A landscape with many valleys, sampled at points; each row gives a point and its height.
From any point a ball rolls to the lowest of the 2 points nearest to it. It stops when none of these is lower. Distance is the straight distance between rows; heights are no part of it.
j153 (h 47.6): [173 106 130 100 140 105 142  93 122  48 153 160 129 173 143 128 147 135
  94 132 153 129]
j266 (h 57.6): [109 146  97 160  79 139  87 125 139 186 179 157 108 110 155 115 123  92
 128 113  75 149]
j880 (h 42.4): [113 116 127  64  97 146  99  90 143 144 145 120 140 104 102 118 178 116
 142 125 132 143]
j264 (h 79.0): [176 147 148 131 181  73 121 130 123  87 128 113 158 116 158 193 128 143
 117  65  86 114]
j758 (h 46.6): [ 97 161  82 145 111 131 173 130  81 122 119 103 158 111 123 131 106 152
 135 117 152  99]
j988 (h 13.5): [122 142  92 164 137 141 121 106 162 134 160 155 113 141 147 106 112 108
 119  96 152 110]
j412 (h 21.9): [134 102  79 144 138 141 111  87 158 124 168 135 106 116 105  97 129 113
 108 130 148 159]
j223 (h 74.2): [137 126 106  96 150 116 101 141 128  86 130 139 169 122 166 156 133 146
  86  74 150  75]
j651 (h 82.3): [163 158 154 159 181  94 110 110 166  86 171 135 146 122 150 151 142 102
 101  75 126 111]
j396 (h 44.3): [124 136 144 121 125 167 116 109 127 102 146  91  89 141 100 129  98 177
  82 118 133 145]
j832 (h 65.8): [ 95 145 108  94 133 122 174  96 130 128 168  83 132 119 142 125 119 127
 143 141 100 150]
j734 (h 58.0): [135 168 196 116 108 122  92 156 159  76 150 112 132 169 121 170 131 105
 131  72 112 128]
j983 (h 64.1): [124 135 166 136 117 126 143 150 176 172 159 129 110 129 125 159 151  56
 108  95 104  84]
j457 (h 31.2): [172 103 170 178 102 128 133 111 105 108 134 176 105 154 117  98 125  97
 152 121 140 130]
j923 (h 66.0): [184  98 139 103 121 132 182 122 156 113  91  97 117 127 134 121 154 119
 163 164  96 169]
j533 (h 32.9): [142  99 127  99 141 149 106 100 150 123 130  77 105 149  80 116 157 133
 162 205 151 134]
j69 (h 59.7): [173  59 120 108 105 119 147 124  82  99  58 111 181  86 124 109 180 144
 148 165 123 157]
j40 (h 70.6): [143 113 141  87 165  85 150 164 121  90 116 169 137 152 150 151 130 118
  78  73 149 102]
j98 (h 41.7): [112 154 136 152 109 121 154 165 101 112 109  96 160 128 145 143  95 127
 116  64 138  99]
j919 (h 26.4): [158  82 172 131 158 146 107 123 128 137 104 152 111 146 124 140 120 171
  72  78 135 107]
j847 (h 37.1): [102  76 102 128 139 172 172 109 137 137 128 135 109 118 110 105 133  97
 135 183 173 111]
j793 (h 54.4): [181  74 162  96 166  75 138  96 103 116 120 155 146 186 141 159 189 166
 151 171  93 156]
j64 (h 13.3): [137 113 170 115 124 142  62 157 129 132  88 124 132 123 121 148 122 155
 111  51 131  95]
j563 (h 50.7): [ 67 155 130  84 129 133  75 174 161 141 161 100 113 132 144 128 100  90
 134 104 137  75]
j174 (h 77.7): [129 123  99 100 164 115  69 158  97 103 126 118 160 112 160 191 113 195
  93  95 123  55]
j715 (h 46.5): [147  88 177 109 145 115 164 109 124 125 106 172 137 192 143 147 176 137
 149 126 122 153]
j710 (h 22.9): [107 187  97 193  91 146 115 177 135 131 166 118 103 134 143 133  66  96
 141 105  94 109]
j122 (h 86.5): [148 142 151 151 131 105 183 144 181  98 134 187 135 144 154 106 180  76
 101 135 151 187]
j602 (h 28.3): [ 83  71 111 138 122 175 119 153 144 158  80 147 115  86 124  73 130  89
 195 216 131 163]
j755 (h 50.6): [114 141 149 115 111 147 100 145 154 115 152 110 113 151 125 125  95 135
 108  86 113 156]
j427 (h 39.2): [152 160 184 102 167  74 186 134 110 102 105 130 143 189 186 139 131 134
 136 128 123 100]
j565 (h 29.6): [124 118 156 126  95 139 113 130 160 158 112 166 120 167 110 139 173 111
 143  74 127 141]
j39 (h 59.0): [131 186 137 156 152  52 149 182 141  79 162 177 156 131 171 164 106  77
 152  68 106 146]
j214 (h 34.6): [139  93  98  96 131 160  89  91 107  83 126 122 122 124  87  96 144 165
 136 198 181 138]
j423 (h 61.5): [115 118 120 147  90 154  87 128 148 175 147 182 124  98 139 137 114  92
 121  55  89 133]
j878 (h 84.5): [173 165 163 171 158  95 153 132 156  97 163 196 121 127 158 134 140  90
  86 100 120 149]
j938 (h 34.0): [121 152 115  80 119 136  77  89 116 149 126 118 129  85  75 134 150 171
 124 135 128 141]
j756 (h 78.2): [109 174  90 177 150 140 102 121 123 157 101 129 124 146 120 126  96 185
 167 130 149  98]
j616 (h 27.9): [153 161 178 102 117 109 165 151 102  93  94  96 134 178 172 162 126 171
 143 103  79 109]
j814 (h 81.2): [153 136  72 126 142 106 113 129  68 133  95 120 171 106 156 171 116 215
 109 109  98  97]
j120 (h 12.6): [ 78 135  86 143  99 131 123 162 125 187 102 149 126 124  76 157 124 144
 120  89 135 107]
j171 (h 27.6): [108  99  91 162  74 154 116 156 149 190 102 149 104 107 107  91 130 120
 145 144 121 194]
j371 (h 12.5): [127 114 158 107 122 124 179 126  77 119  97  87 136 181 135 159 126 182
 115 132 111 120]
j843 (h 66.9): [116 164 156  90 162  70 124 198 133  48 135 187 147 171 162 191 137 101
 117  90 149 103]
j839 (h 49.3): [111 154  97 114 129 142 141 122 108 175  76 127 153  68 125  93 126 156
 136 175 167  96]
j448 (h 34.3): [158  67 154 133 131 162 132  93 106 114  92 118 153 134 146 110 154 180
  90 154 159 139]
j228 (h 31.0): [ 67 141 137 197 104 123 117 201 112 132 160 114 131 134 165 163  70  81
 137  72  95 132]
j372 (h 70.1): [ 95 155  98 139 114 133 157 106 125 135 154  78 129 102 137  73 101 117
 164 186 114 164]
j876 (h 50.4): [158 115 142 156 122 171 161  94 105 135 107 104  82 119  96 146 113 175
 113 149 120 123]
j5 (h 63.4): [164  81 112 108 124 158 116 112 114 129  54 116 166  36 120 107 154 164
 109 174 154 135]
j444 (h 21.8): [141  82 119 153  95 178 119 154 137 146 102 136  93  98  80  86 109 109
 173 179 115 181]
j267 (h 28.8): [106 133  89 132 115 154  82 102 134 115 147 127 133  87  80  70 129 134
 113 177 176 162]
j126 (h 55.4): [139 116 147 136 103 154 144 126 131 167 106  78 101  98  59 126 130 140
 119 143 124 150]
j596 (h 63.3): [140 155 177 120 128  97 103 198 144  65 122 170 142 174 122 193 153 107
 129  68 131 128]
j227 (h 41.0): [132  94  91  83 123 116  97  97 102  86 139 145 153 160 109 104 141 157
 124 122 174 122]
j104 (h 41.4): [ 84  95  96 162 134 149 143 137 149 199 142 131  94 107 116  76 117  69
 112 193 154 129]
j24 (h 28.7): [125 114 155  82 135 110  86 137  84 148  91  84 152 136 100 159 137 175
 109  87 129  98]
j937 (h 45.4): [ 87 152 102 129 107 143 129 153 131 216 108 126 124  69 112  77 105 102
 114 199 146 125]
j636 (h 70.8): [217 107 136 103 136 104 178 124 144 100  89 141 139 124 143 137 156 145
 114 128  98 158]
j722 (h 46.9): [129 171 170 108 173  63 168 136 141  97 155 116 141 172 153 134 127 107
 136 100 116 146]
j961 (h 88.5): [176 139 163 125 134  92 158 140 168  85 120 150 140 174 142  90 160 113
 144 139 154 188]
j333 (h 25.2): [ 94 157 122  97 143 128  87 116  95 157 110 111 130 101  97 167 113 186
 116 111 122 108]
j449 (h 54.2): [109 168 116 139 179  80 155 153 156 103 192 119 134 142 165 143  82  82
 134  92  94 125]
j47 (h 60.4): [ 99 147  96 123 130  94 177 130 135 151 195 113 114 121 126 135 122  69
 125 111  89 147]
j635 (h 53.3): [183 140 153 105 150 108 109 107 125  54 150 168 154 193 178 167 189 158
  89 117 139 104]
j702 (h 73.0): [ 98 176  88 148 128 162 130  68 130 149 172 120 102  85 134  99  98 137
 147 189 105 147]
j410 (h 72.9): [105 120  91 142  92 162 186 115 124 143 120  97 118  94 133  98 116 101
 190 210 101 143]
j761 (h 36.4): [ 70 156 144 165 126 115 120 199 127 109 131  81 159 109 143 170  82 107
 127  56 127 120]
j644 (h 52.5): [118 134 120 158  88 127  84 160 144 192 176 122  88 132 135  95 114  61
 118 132 108 113]
j768 (h 91.3): [163  98 152  96 146  87 124 128 168 112 136 117 135 156 103  99 173 100
 127 141 147 169]
j870 (h 38.7): [132 112 162 143 146 133 127  84 163 144 141 147 121 179 138 146 168 140
 159 105 102 161]
j844 (h 25.9): [156  54 155 133 164 107 167 124  75 124  97 103 146 171 140 144 152 187
  81 165 127 143]
j316 (h 32.5): [ 77  79 119 109 144 180 126 135 137 155  85 143  98 107  91  84 109 117
 158 231 167 139]
j733 (h 22.8): [143 144 120 186  99 137 136 132 114 110 162 155  93 143 131 119  79 105
 139 107 118 102]
j875 (h 35.1): [ 71 167 129 118 143 145 108 129 121 176 147 107  91 103 101 129  69 148
 116 135 118 120]
j777 (h 20.6): [ 93 123 116 130  80 151  93 133 123 183 105 148 112 146  82 121 132 149
 148 107 137 156]
j128 (h 37.2): [160  72 171 143 124 143 153  93 109 125  94 156 140 120 131  94 127 123
 127 129 157 120]
j19 (h 51.0): [141 154  67 130  90 106 167 124  98  86 109 103 160 124 124 125 126 150
 157 111 118 134]
j176 (h 75.7): [ 82 130 108 150 131 164 103  72 115 189 156 171 107  46 125  99 101 109
 148 211 113 154]
j979 (h 20.0): [140 112 138 107 158 131  98  86 116 153 117 100 117 152 119 126 138 157
 176 161 146  92]
j738 (h 42.2): [130 104 144 142 124 171 123  73  89 110 132 125 127  95 144  70  99 133
 136 158 165  96]
j588 (h 75.8): [110 190  82 183 123 167 109  84 131 162 132 142 110 102 103 123 104 155
 157 179 149  99]
j185 (h 60.7): [150 120 146 149 107 133 167 131 160 156 126  90 111 110 124 112 140  91
 134 144  94 160]
j158 (h 46.0): [116  90 117 164 122 132 143 140 133 204 170 124  71 136 120 106 126  49
 127 186  98 132]
j683 (h 55.7): [170 124  88 135 109 111 139 101  84 119  83 107 178  99 120 124 160 170
 177 146 121 141]
j43 (h 58.3): [102 163 122 125 135 109 121 155 168 134 146 129 139 151 145 150 149  73
 124  89 155  46]
j891 (h 43.4): [ 35 202 121  89 123 144  87 178 139 135 157  94 111 110 127 147  84 123
 112 130 144 101]
j339 (h 75.2): [204 137 133 108 146  88 135 123 109  74 109 114 157 116 169 153 126 185
  93  98  86 146]
j10 (h 41.5): [110 106  93  97 140 154 143 104 136 135 132 144 117 123 108 133 157 120
  98 143 179  73]

Where does a ball stop that starts at each point below?
j47 => j371
j69 => j988
j339 => j396
j223 => j396

Call two points neighbours if one is among the 2 nearest of the other. Go from one point of each pair to the other, from neighbour to neighbour, staying as low as possible. Name the highest point that can't be avoided.
j444 and j120 => j171
j64 and j120 => j24
j979 and j988 => j214

For each start below, name every point that the ball comes to, in order.
j832 => j47, j449, j722, j427, j616, j371
j122 => j878, j651, j264, j339, j636, j923, j185, j126, j876, j396
j174 => j223, j40, j843, j596, j734, j755, j396
